Each scene shows the same named points in several views. A view is turned or mirrored, shifted and resized as a whole, has a little noise and may leave points out.

Scene 1
View 1
j_62: [ 19 -26   0 -26 -11   9  13   5  12   2   4 -14  20 -14  12 -26   9  11
  19  21  -6]
j_775: [  0   1  16   2  -1  26  27 -18 -16  11  -2   1 -22  -8  -4   3  -8  18
   0   2   6]
j_656: [  6 -14  10  -6   4 -13   1  28  10  -7   1  -5  18  -2  18  -5   4  13
  29  11  -4]
j_595: [  3   2  16 -14   6  -1  12   5   4  -3   5   1   3  -8   6   9  -8  19
   0   3   2]
j_8: [ 24   2  43  17   7   6   1  14   0   8  -7   9   9 -13  11  -7  -7  10
  11   8  19]
j_360: [  0 -26   2   1  -6   8  15  13  -1   0  -6 -12   4   7  15 -13  10  13
  38  17 -12]
j_456: [ -9   3  20  18   6  15  20   3 -18   5  -3   2 -21   5   5  10  -8  20
  14  -4   5]
j_260: [ -2  -9   9   0  -3  35  25 -28 -16  15   0  -7 -13   2   2   2 -12  19
  -3   5   3]
j_274: [  1  -4   8 -17   5 -12   2  16  12  -6   8  -1  18  -2  17   9  -8  20
   6   7   3]
j_771: [-22 -12  -6   1   1  10  29   4 -17  -1  -5 -10 -21  12   6   5   4  22
  29   2 -14]
j_778: [  5  -6  10 -16   3  -5  16  20   5  -9   2  -1  -7 -13   5 -10   9  15
  24   7  -6]
j_177: [ 24  -8  13 -34   2 -18  -5  24  30  -9  11  -1  38 -17  19  -5  -7  12
   0  16   5]
j_156: [ -1   1  22  10   3  23  19 -14 -17  10  -3   3 -11   2   4  11 -16  19
  -4   2  10]
j_672: [ -3 -10   1 -22   7 -14  14  29   9 -15   2  -6  -3  -9   7  -6  13  17
  32   6 -13]
j_881: [ -3 -17   2  -3  -2  18  23  -6 -11   7  -4  -8 -11   1   4  -5   1  15
  18   8  -7]
j_816: [-16 -11  15  33  -2  34  20 -21 -35  20  -8  -8  -9  24  14  16 -17  22
  11   6   6]
j_801: [  4  14  21 -11   6  29  38 -25 -16   7   2  11 -44 -24 -21   2  -7  20
 -16  -8  10]
j_740: [  0 -11  17  15   0  14   4   0  -8  11  -1  -7  12   9  18   6 -14  17
  10   9   8]
j_674: [-10 -18   0   0  -3  15  15  -4  -9   8   0 -14   6  11  16   4  -8  19
  13  12  -3]
j_109: [ -8 -11  10   8   1   6  15  12  -9   4  -6  -6  -3   9  12   1   2  16
  26   6  -5]
j_51: [  5  18  43  15  14  -2  21  20 -10  -7  -7  19 -34 -19 -12  -4   6  13
  22  -7   7]
View 2
j_595: [ 17  13   9  23  -5 -11   2  -5   6   7   9 -35 -16  17   7   8  -3  17
 -11  23  -1]
j_156: [ 14  24   8  22   4   1  -6 -10  -8 -17  18 -33 -18   9  -7  16 -14   4
   1  16  -2]
j_51: [-12  31  -1  18  -2 -17   0   7  16 -17  30 -24 -26  44   9  -4   4   7
 -10  19   2]
j_109: [  1  31  -5  12  -1  -4  10 -12 -10   7  10  -7 -18   2  -6   1   2   0
   2  10   0]
j_778: [  2  28   0   3 -13 -15  15 -10   9  17   4 -10 -20  21   0   4   8   4
 -17  13  -1]
j_260: [ 22  32  12  10  -3   8   0 -16  -8 -22  17 -26 -19   0 -15  23 -26  -9
  -2  12  -2]
j_801: [ 15  39  23   7 -11  -2 -13  -9  11 -33  33 -44 -27  35  -9  31 -25  -9
 -20  20  -3]
j_775: [ 13  34   9  11  -2   1  -3 -12  -3 -22  22 -30 -22  15  -9  20 -19  -6
  -4  14  -3]
j_740: [ 17  15  -1  24   7   1   5 -11 -12   1   6 -22 -13 -10  -1   3 -12  10
   9  14   2]
j_881: [  9  33  -4   8  -2   4   9 -18 -13  -5  11  -6 -18  -6 -13   7  -5  -6
   4   7   1]
j_771: [ -6  41  -2   7  -3  -1   6 -24 -22   0  15  -7 -22   7 -19  14   8  -9
   1   3  -6]
j_456: [ -3  31   0  22   7  -4  -5 -10 -13 -16  23 -23 -21  16  -6   8  -2   1
   4  11  -2]
j_274: [ 16  11   3  17  -7 -13  12 -15  -4  32  -8 -23 -14   7   4  10   5  17
 -15  18  -6]
j_62: [ 24  27  -1 -12 -20  -3  32 -13  16  22 -10  -1 -14  -7  -3   3  -9  -4
 -13  12   4]
j_360: [  4  32 -11   0  -7  -3  25 -14  -3  12   3   5 -17  -5  -8  -3   2  -5
  -1   5   4]
j_672: [ -3  29  -4  -1 -15 -18  19 -16   3  29   0  -2 -19  21  -3   0  18   4
 -16  11  -7]
j_177: [ 30   2   8   8 -15 -17  23  -9  14  46 -21 -25  -8   5  14   4   2  24
 -24  26  -2]
j_8: [ 15  10  -2  24   0  -9   6   9  17  -2  10 -27 -12  10  17 -11 -10  17
   1  25   8]
j_816: [  8  29   1  28  14  12  -6 -15 -32 -29  25 -21 -17 -14 -18  14 -19  -4
  23   7   0]
j_674: [ 15  27   0  12   0   3   8 -19 -15   4   3 -13 -14 -11 -13  12  -7   0
   2   9   0]
j_656: [  6  16  -8  13  -6 -13  20 -10   2  31  -6  -7 -14   3   6  -6  12  13
  -7  16  -1]
View 3
j_109: [-16 -13  10  -4   8  -3   4   0   4 -22  -7  -1 -18  -2   1   7   6 -15
   2   8   5]
j_274: [-27  -7  -5   6  25 -17  -4   4  -6 -12  -1  -4  -6 -14  10  11  -6 -22
  -4  20  21]
j_156: [-28   0   5 -14   1 -25  12   8  10 -17   7   6 -20   9   1  11  13  -8
   7  -6  19]
j_816: [-24 -17  16 -16  -8 -24   5  15   9 -29  -4  15 -32  12  -4  14  16   7
  16 -13   9]
j_51: [ -8  13   8 -13  11  -4  39   0  16 -14   9 -33 -13   5   1   2   8 -17
  -2   0  17]
j_672: [ -8  -2   1   0  21   8   1  -7  -3 -23  -3 -11  -5 -16   6   5   0 -34
  -8  25   4]
j_595: [-31   3  -4  -1  17 -21  12   2   5  -4   6 -10 -11  -4   9   9   2 -16
   0   9  27]
j_177: [-37  -7 -10  19  33  -9 -12  -6  -7   7   0  -5   4 -17  20   4 -12 -32
  -9  27  25]
j_881: [-20  -6   8  -8  -1  -4  -1  -3   4 -23   2  10 -16   7   0   5  13 -20
   3   4   3]
j_456: [-16  -1  11 -15   4 -16  18   9   7 -26   2  -6 -22   2  -1  12  12 -10
   7  -2  15]
j_674: [-26 -14   6  -5   4 -11  -9   3   0 -20  -2  17 -17   3   2  10   7 -14
   4   5   6]
j_740: [-30 -17   8  -1   8 -19  -2   7   5 -10  -5   5 -22   1   6  10   5  -3
   9   0  16]
j_801: [-30  25  -3 -32  -7 -23  21  -3  15 -13  32   2  -9  19  -1   7  28 -28
  -1  -9  19]
j_360: [-13 -17  10   2   8  10  -8  -6   1 -19 -11   6 -16   0   4  -1   4 -22
   1  13  -4]
j_656: [-18 -12   3  11  24  -1  -3  -3  -2 -11 -12 -10  -9 -15  10   3  -7 -24
  -1  21  11]
j_8: [-31  -7   5   7  16 -13  18  -1  12   9  -2 -18 -15   7  11  -1  -1  -6
   2   2  25]
j_771: [ -9  -5  10 -20  -6  -3   0   3   3 -38   2  17 -19   5  -7  10  20 -19
   4   4  -6]
j_62: [-28 -14   0   9  12   7 -16 -17   0  -3  -3  14  -1   3  12  -5   4 -35
  -5  17  -2]
j_778: [-15   1   0  -1  14   2   5  -9   2 -12   1  -9  -6  -4   6   3   4 -32
  -6  18   9]
View 4
j_62: [ -3  36  30   4  29 -17 -22  17  29 -34  -1 -18  10   9   1 -17  19  32
  -6 -22  -1]
j_456: [  3  20   6   8  20  17  -7  18 -34   9  -9  -1 -10   8   8 -16  15  22
  -5 -23 -12]
j_177: [-26  28  37  29  25  -5 -27  -3  23 -47  12 -27 -16  -7 -13 -30  19  14
  -5  -3   4]
j_816: [ 15  17   4   0  31  17 -16  18 -37  20 -23   1 -17   7   4 -15  23  28
  -5 -67  -8]
j_801: [-17  29   6  27  21   3  25  -3 -18  26 -30  24  11  16  13  -7  28  34
  -1 -11  -1]
j_8: [-15  26  36  34  17   9 -24  14 -14  -5   7 -18 -15  -1  24 -26  29  18
  14 -19  -4]
j_672: [  0  29  14  -1  19   2 -14  23   3 -38   9 -15   0   9  -7 -19   4  17
 -14  10 -16]
j_360: [ 13  29  18  -9  26  -1 -27  37   4 -27   1 -17   1  12   5 -18  11  28
  -6 -28 -16]
j_771: [ 15  24  -3 -13  27   9 -10  27 -19  -7 -11   0   2  14 -10 -15   6  24
 -17 -25 -17]
j_674: [  7  25  12  -3  34   3 -19  13  -4 -13 -12  -9  -9   6  -7 -17  16  26
 -13 -43  -5]
j_51: [ -9  28  22  24  12  11  -3  23 -24   5   3  -5   2   9  28 -19  20  20
  11   2 -15]
j_881: [  6  29  11  -1  29   2  -8  20  -6  -4 -12  -1   5  12   2 -13  17  31
  -9 -30  -8]
j_740: [  2  22  22  14  30  11 -26  12 -17  -5  -6 -14 -18  -1   3 -24  22  21
  -2 -45  -2]
j_595: [-17  22  23  31  22   8 -14  -1 -12 -11   0  -9 -16  -1   4 -23  22  18
  -1 -10  -2]
j_156: [ -4  21  13  17  26  11  -6   6 -26  11 -17   2 -10   5   5 -15  25  24
  -2 -37  -2]
j_274: [-13  21  21  19  26   4 -20  -1  -1 -32   4 -17 -17  -4 -15 -28  14  14
 -10 -12  -2]
j_775: [ -7  26  10  15  26   6   2   7 -17  13 -21   8   3  11  10 -12  25  29
  -3 -30  -2]
j_656: [ -2  23  22   9  24   3 -32  19   1 -37  15 -24 -11   0  -2 -28   9  13
  -7 -12 -10]
j_260: [  3  27  10   9  35   2   0   6 -12   8 -28   5   0  11   3 -10  26  35
  -8 -46   3]
View 5
j_260: [ -8   9  18  22   7   4  -6 -13  -6   7   1   9   8   1  -3  11 -22   9
  -2  -9  16]
j_62: [ -4  -9  -3  31   5  13  12  -7   9 -11   2   7  -5  -9   5   2 -18  -6
   0  -9  -7]
j_775: [ -6   8  19  22   8   3  -3 -11  -1  14   4   3  11   1  -2  10 -16   4
  -4  -9  25]
j_274: [  4  -4  -4   9  -8  -1  14  -8  13 -10  -3  14   8 -13   4   6  -1  -5
  -4  -5  12]
j_674: [  2   0   3  20  -2  -2  -2 -18  -1  -6  -3  13   3  -3  -3   9 -18   9
  -1  -3   8]
j_656: [ 16 -12 -14  23  -9  -6  11 -21  18 -13   2   5   3 -11  -4  -1  -9  -6
  -2   6   8]
j_595: [  1   2   9   9   0   2  10  -8  14   3   0  11  14  -7   0   0  -1  -9
 -11  -6  22]
j_881: [ -1  -1   7  26   4   1  -1 -17   1   4   4   1   5  -3  -4  10 -22   4
   2  -4  13]
j_8: [  9   5   7  20   6   4  11 -12  19   6   5  15  10  -1  -5 -16  -4 -12
 -20  -2  17]
j_156: [ -1  10  15   8  -1  -5  -5 -15  -2   9  -3  12  15  -1  -5  10 -10   7
  -5  -5  27]
j_51: [ 10  -1  13  23   7   0  11 -17  23  16  12 -14  17  -3  -5  -3  -8 -13
 -10  -5  38]
j_177: [  0  -8  -8  10  -6  10  23  -1  20 -15  -4  20   4 -18  11  -1   4 -15
  -9  -9   0]
j_778: [  5  -9  -1  24  -1   4  14 -13  16  -3   6  -5   7 -12   2   6 -11 -10
  -1  -7  12]
j_771: [  7  -4   1  25  -3  -8  -4 -24   0   0   3  -5   7  -4  -7  17 -22   8
   7   1  19]
j_801: [-15  10  33  21  15   8   0  -5   3  24   8  -7  15  -1   1  17 -16  -2
  -3 -20  34]
j_456: [  6   4  12  18   2  -7  -4 -21   6  11   4  -1  13  -1  -7   7 -14   4
  -4   0  29]
j_740: [  6   6   5  15  -1  -3  -2 -19   2  -1  -3  19   7   0  -6  -3 -12   3
 -10   1  14]
j_816: [  4  14  14  20   1  -9 -15 -25  -9   8  -2  15  10   9 -16   4 -23  19
  -6   4  22]
j_360: [  9  -9  -8  33   0   0   5 -22   7  -9   3   2  -2  -5  -4   2 -23  -1
   1   0   4]
j_109: [  8  -3  -1  24  -2  -4   1 -22   7  -2   2   4   5  -4  -6   3 -18   2
  -3   2  13]
View 6
j_156: [ -9  19  34   5 -28  -4  -2 -17 -18   5   9 -11   5   6   1 -11  18  -1
 -10 -11  -9]
j_674: [ -1  15  30   5 -19 -20 -14 -17  -5  -6   4 -12   2  -9  -4  -3   0 -15
   5   1  -6]
j_109: [  5   5  28  -1 -12 -15 -12 -23  -4 -16  12 -11   1  -5  -6   3  -2  -4
 -12   7  -7]
j_595: [  9  12  29  -7 -14   0  -1 -12  -8   6  24  -1   4  28   0 -14   2   1
   0   4   3]
j_672: [ 20  -4  25  -3  12 -24  -8 -12   7 -26  25 -11  -1  15 -20   6  -1 -10
  -4  21  -2]
j_62: [ 13  11  27   1  -8 -12 -35  -9   9 -21  10   3 -18  13 -30  -8  -3 -27
  12  12   2]
j_51: [  5  -4  25 -16 -11   9  10 -23 -11 -14  29  -7   3  36  -9   0  22  15
 -40  -3 -10]
j_656: [ 24  -2  24  -9  -2 -15 -17 -20   9 -16  24  -4  -3  11  -5   1 -19  -6
   3  15   6]
j_775: [-12  20  34   7 -21  -3  -2 -12 -19  -4   6 -12   3  11 -12 -12  28  -5
 -13  -9 -14]
j_274: [ 18  10  25  -3  -2 -18  -6  -8  -1   0  27  -2   6  16   2  -8 -12  -5
  15  15   9]
j_177: [ 29  10  24  -9  -2 -13 -19  -3   9  -1  33   9  -3  34  -9 -15 -21 -14
  28  21  17]
j_881: [ -5  11  30   6 -13 -14 -14 -16  -7 -14   7 -12  -1   0 -15  -2  14 -13
  -6   0 -11]
j_360: [  5   8  26   2 -16 -15 -25 -19   3 -16   5  -8  -7  -3 -13  -1  -5 -16
   2   5  -3]
j_801: [-21  22  34   8 -19   4   8  -3 -26  -1  13 -12   2  37 -23 -18  52  -3
 -18 -11 -17]
j_456: [ -6   7  31  -1 -17  -7   4 -25 -14  -5  13 -17   8   2   0   1  16   6
 -24  -6 -12]
j_740: [  2  17  29  -1 -28  -8 -13 -22  -8   2   9  -5   3  -4   8  -5  -7  -5
   1  -3   0]
j_260: [-17  24  33  12 -27  -7 -11 -12 -18  -1   1 -13   1   3  -9 -13  24 -13
  -4 -10 -13]
j_778: [ 12   3  28   1   6 -18 -12  -4   3 -18  24  -6  -5  26 -25  -6   5 -12
   6  18  -2]
j_771: [ -5   4  29   9  -5 -27  -4 -19  -9 -21   8 -24   6 -13 -12  10  13  -7
 -15   6 -17]

Which points are out of place in each view (at most two, in the order of its rows)? Write - if all are in place.
view 1 -> j_595
view 2 -> j_881
view 3 -> j_771
view 4 -> j_51
view 5 -> j_656, j_156
view 6 -> j_360, j_778

Scene 2
View 1
j_930: [ 12 -10 -13 -12  -8  -1  14  -3  -2 -11  -1  14   4   8   3   6 -12   8
 -18  -7   1]
j_349: [  8  -2  -7 -14   9  -2   7   4   3   5 -14   1   6   5   1  25  -8  -4
   5 -16  -2]
j_529: [ -9  -1   5   1  -1 -14  15   0   7   9   1  -7   4   8   6   7  -8  14
  11 -10   0]
j_316: [  0   2  13   1  13   6 -18   7  14   0 -23   1  -5  -6  -4  23   0 -13
   6 -24 -13]
j_246: [ 10  -5  -2  -6   8   7 -10   4   7 -10 -20  11  -3  -1  -3  16  -5  -9
 -10 -17  -8]
j_141: [-10  -2   6   4  -8 -16  15  -3   4   3   8  -3   2   6   6  -3  -7  17
   5  -8   0]
j_270: [ 12 -16 -11   0  12  -8  10   8   9  -3  -8  12   3   6   2  18 -11  -5
  -4 -14   0]
j_712: [ -1  -8   4   3  -1  -1  -3   1   5 -11   3  14  -4  -1  -2   0  -4  -1
 -13 -11  -8]
j_804: [ 23  -3 -14 -10   0   3   7  -2  13  -5 -31   0   6  13   7  26 -12  15
  -5 -17   3]
j_777: [  0   2   8  -6   1   4  -6   1   4  -5 -11   3  -3  -1  -4  10  -1  -3
  -4 -14 -10]
j_145: [ -6   2   9 -17   5   3  -4   3  -6   1   3   5  -3  -7  -7  12   2 -17
  -2 -11 -14]
j_190: [-21  -7  12  -8 -10 -16  15   0 -16   0  38  12  -3  -4  -4 -14  -2  -5
  -6   2  -9]
j_765: [ -3  -7   0  -3  -5 -11  14  -1   0  -1   8   4   2   6   3   2  -8   7
  -2  -8  -2]
j_513: [  2   3   4 -10   2   6  -8   1   5  -2 -18   3  -1   1  -2  16  -3  -4
  -1 -17  -8]
j_147: [ -2 -11  -6   4 -11 -17  21  -4   6  -3   8   5   5  10   8  -3 -11  23
  -3  -5   4]
View 2
j_246: [  2 -18   9  -5   1 -10  -8  11  -1   6   8 -14   9  28   3  -6  -3  31
  20  13  33]
j_765: [-23  -5  -9 -14  -8   2   3   0   8  -6   2  -7 -13 -16  14  -2 -15  -3
  14 -11   0]
j_930: [ -4 -25   0  12  -7   8  -5   2   7   5  10   1 -24  -9  -4  15  -7  10
  15 -16   9]
j_513: [ -8 -13  17 -12  -4 -13   3  13  -3   4   6  -9  17  26   9 -11 -11  18
  25   2  25]
j_141: [-36   5  -7 -15  -7  -5  18  -5  25  -5   0  -8  -9 -14  15 -10 -21 -13
  22 -13 -13]
j_147: [-27   2 -12   3 -12   9   6  -7  30  -3   7 -10 -22 -27   5   1 -16  -9
  18 -24 -14]
j_777: [-13 -10  11 -17   7 -15   4  10  -1   7  -2 -11  10  20  11 -10 -14  19
  25   9  20]
j_712: [ -7 -16   0   0   9  -3  -6   8   5   8   1  -9 -10   4   2   8  -4  19
  18   7  22]
j_190: [-46  -9 -16 -39  26   0  16  -3 -18  10 -34   2 -32 -40  29  11 -21 -11
   5   4 -15]
j_529: [-33   8  -4 -22 -22  -8   8  -1  15 -12   5 -13   2  -7  20 -19 -27  -9
  23 -15  -6]
j_316: [ -8   0  10 -25  -3 -25  -1   9   1  -6   6 -23  30  45  16 -27 -11  29
  28  26  34]
j_145: [-21 -18   9 -39   6 -16   3  14 -30   4 -12  -7   6  13  25  -8 -16  16
  14  13  19]
j_270: [  2 -10 -16  -5 -19  -1 -20   2   7  -9  22 -27 -10   2   9 -11  -7  17
  12   5  22]
View 3
j_190: [-17   3   3   8   6  27  25  -1  12   3 -19   9  -8  12  -8  36 -33   0
  28  24  11]
j_316: [ -8  -8   0  -3   0 -13  22  11  -2   2  17  12 -13  10  -4   2  14  15
 -11 -12  15]
j_804: [ -1   4   2   3  -2 -14  -8  -7  21  16   6 -18  -2  20   8  -4  24 -13
  -9  -8   0]
j_930: [ -2   3   4   1   0   6  -2  -9  26  19 -12 -13  -4  26   2  17  -6 -11
   2   0   1]
j_777: [-11  -3   5  -1  -1  -5  17  -2  10   9   5   7  -9  15  -2  11   0   7
  -1  -5  15]
j_147: [-11  12  -7  -6   6  20   1 -17  12   8  -5 -17   3  17   4  14  -8 -16
   9  21   0]
j_246: [ -2  -7   4  -2  -1 -11  14   8  12  15   1   3 -12  20  -4  12   6   5
 -10 -16   9]
j_349: [-9 -4  0 12 -1 -8  6  9  9  3  2 -5 -5 12  2  3 18 -6  2  0  1]
j_529: [-17   9  -4   3   4  10  11  -7   3  -3   8  -6   1   4   5   4   2  -8
  13  19   5]
j_141: [-16   9  -6  -3   7  16  10 -15   7   1   4  -5   1   9   4   9  -9  -9
  12  23   7]
j_270: [ -4  -5  -4  -1  -1   5   2  12   8   7  -5  -9  -5  19  -3  12  10 -11
  -7  -2  -3]
j_513: [-7 -2  7  3 -1 -9 14 -1 13 10  7  5 -9 14 -1  6  7  6 -2 -9 12]
View 4
j_804: [-14  -3   2  15   1  17  -7  18  -1  14 -11  13   2 -20 -27  10  -2  -5
 -11   1  -1]
j_145: [ -8   8 -23   0  13  -4  -5  -2   2   7 -14   6  -1  17  -3   2 -25   6
  10 -11   1]
j_141: [ -8  -8  -5  18  -6 -14   9 -10 -11  -4  -7  12 -12  -2  -2  11   4  -4
  17  -5  -2]
j_270: [ -5  -2  -7   0   7   0   3  14  -3  18  -9   0  -4 -10 -10   5   4  11
  -2  -4  -4]
j_777: [ -3   4 -21   9   8   7  -3   1  -1   7  -9   5   1   3  -5   3 -17  -2
   5   1   6]
j_246: [ -2   9 -20   5   9  13  -7  13   2  15  -8   0   1   0 -11   2 -14   2
  -4   2   7]
j_529: [-15 -12  -4   9   0  -9   6  -7 -12   1 -13  16  -3  -1  -2   8   1  -4
  14  -4  -6]
j_190: [ -1   6 -19  10  -4 -34  13 -16  -3  -7  -6   5 -24  17   2   9 -10  16
  29 -22   2]
j_349: [-18  -9  -2  -5  11   1  -3  13  -4  18 -20  11   4  -6 -10   4  -1   8
  -5  -9 -13]
j_712: [  4   9 -17  11   2  -1  -1   8   3   8  -3  -2  -9  -1 -13   6  -6   6
   4  -3   7]
j_765: [ -6  -2  -6  10  -2 -11   7  -2  -6   1  -8   9 -11  -2  -8  11   0   6
  10 -10  -2]
j_930: [ -2   6  -7  17  -6  -7   2  10   3   5  -4   3 -14  -8 -27  13   0  10
   2 -14   3]
j_513: [-10   6 -17   8   8  12  -8   4   0  10 -10   8   4   2 -10   2 -17  -5
  -1   1   4]
j_147: [ -7  -8   1  20 -12 -16  11  -3  -7  -1  -4  12 -15 -13 -13  12  13   3
  12  -9  -2]
j_316: [ -7   0 -24   0  17  18  -7   4  -4  15 -11   5  11   4   5  -6 -19  -9
   3  13   4]
View 5
j_712: [-20 -17 -27 -13  13  21 -10   2  15  -5   9 -21  -3  -6 -22   8   5  -3
  -3  -6  -4]
j_513: [-15 -10 -29 -10   4  13  -2  -9 -13  12  20   2 -19 -11 -25   5   5   7
  -3  -4  12]
j_190: [  6  -7  -3 -10   8 -10  13 -11  26 -14 -13 -41  27  29 -13  14 -48 -33
  29 -20   3]
j_141: [ -4  17   6 -13   4   6   0 -29   6  -7 -13 -23 -11  20 -18  17 -18 -32
 -12   3  23]
j_246: [-22 -20 -36  -9   8  23  -7  -3  -7   6  23 -11 -12 -20 -21   0  12  18
  -5  -2   1]
j_145: [ -2 -14 -28  -2   0   3  12  -4 -12   2  16  -7   7  -5 -19   5 -19  10
  28 -11   5]
j_529: [ -3  21   7 -11  -5  15   2 -28  -9  -3  -4 -12  -6  12 -20  21 -17 -24
 -12  11  24]
j_349: [-23  15 -12  -4  -9  30   4   0 -23   0  23   0  -3 -10 -27  24  14   1
  -4   9   8]
j_804: [-38  10 -22 -14  -7  38 -15  10 -12   5  25   5 -33 -12 -30  21  39 -14
 -33  11  16]
j_316: [ -9  -9 -31  -4   4  18   0 -28 -32  15  21   3 -10 -30 -13  -4  -3  40
  -5   5  13]
j_147: [-17  15   7 -18   5  20 -12 -15  20 -13 -12 -33  -6  22 -22  25  -1 -46
 -23   4  14]
j_765: [-10   6  -4 -10   2  17  -2  -8   8 -10  -1 -25   5  16 -20  19 -13 -27
  -4   0  11]
j_777: [ -9 -11 -29  -8   7  11  -6 -12  -8   6  11  -4 -14 -11 -18   1  -4   8
   0  -7   9]

Which points are out of place in each view (at most two, in the order of its rows)? Write - if all are in place.
view 1 -> j_712
view 2 -> -
view 3 -> -
view 4 -> j_349
view 5 -> -
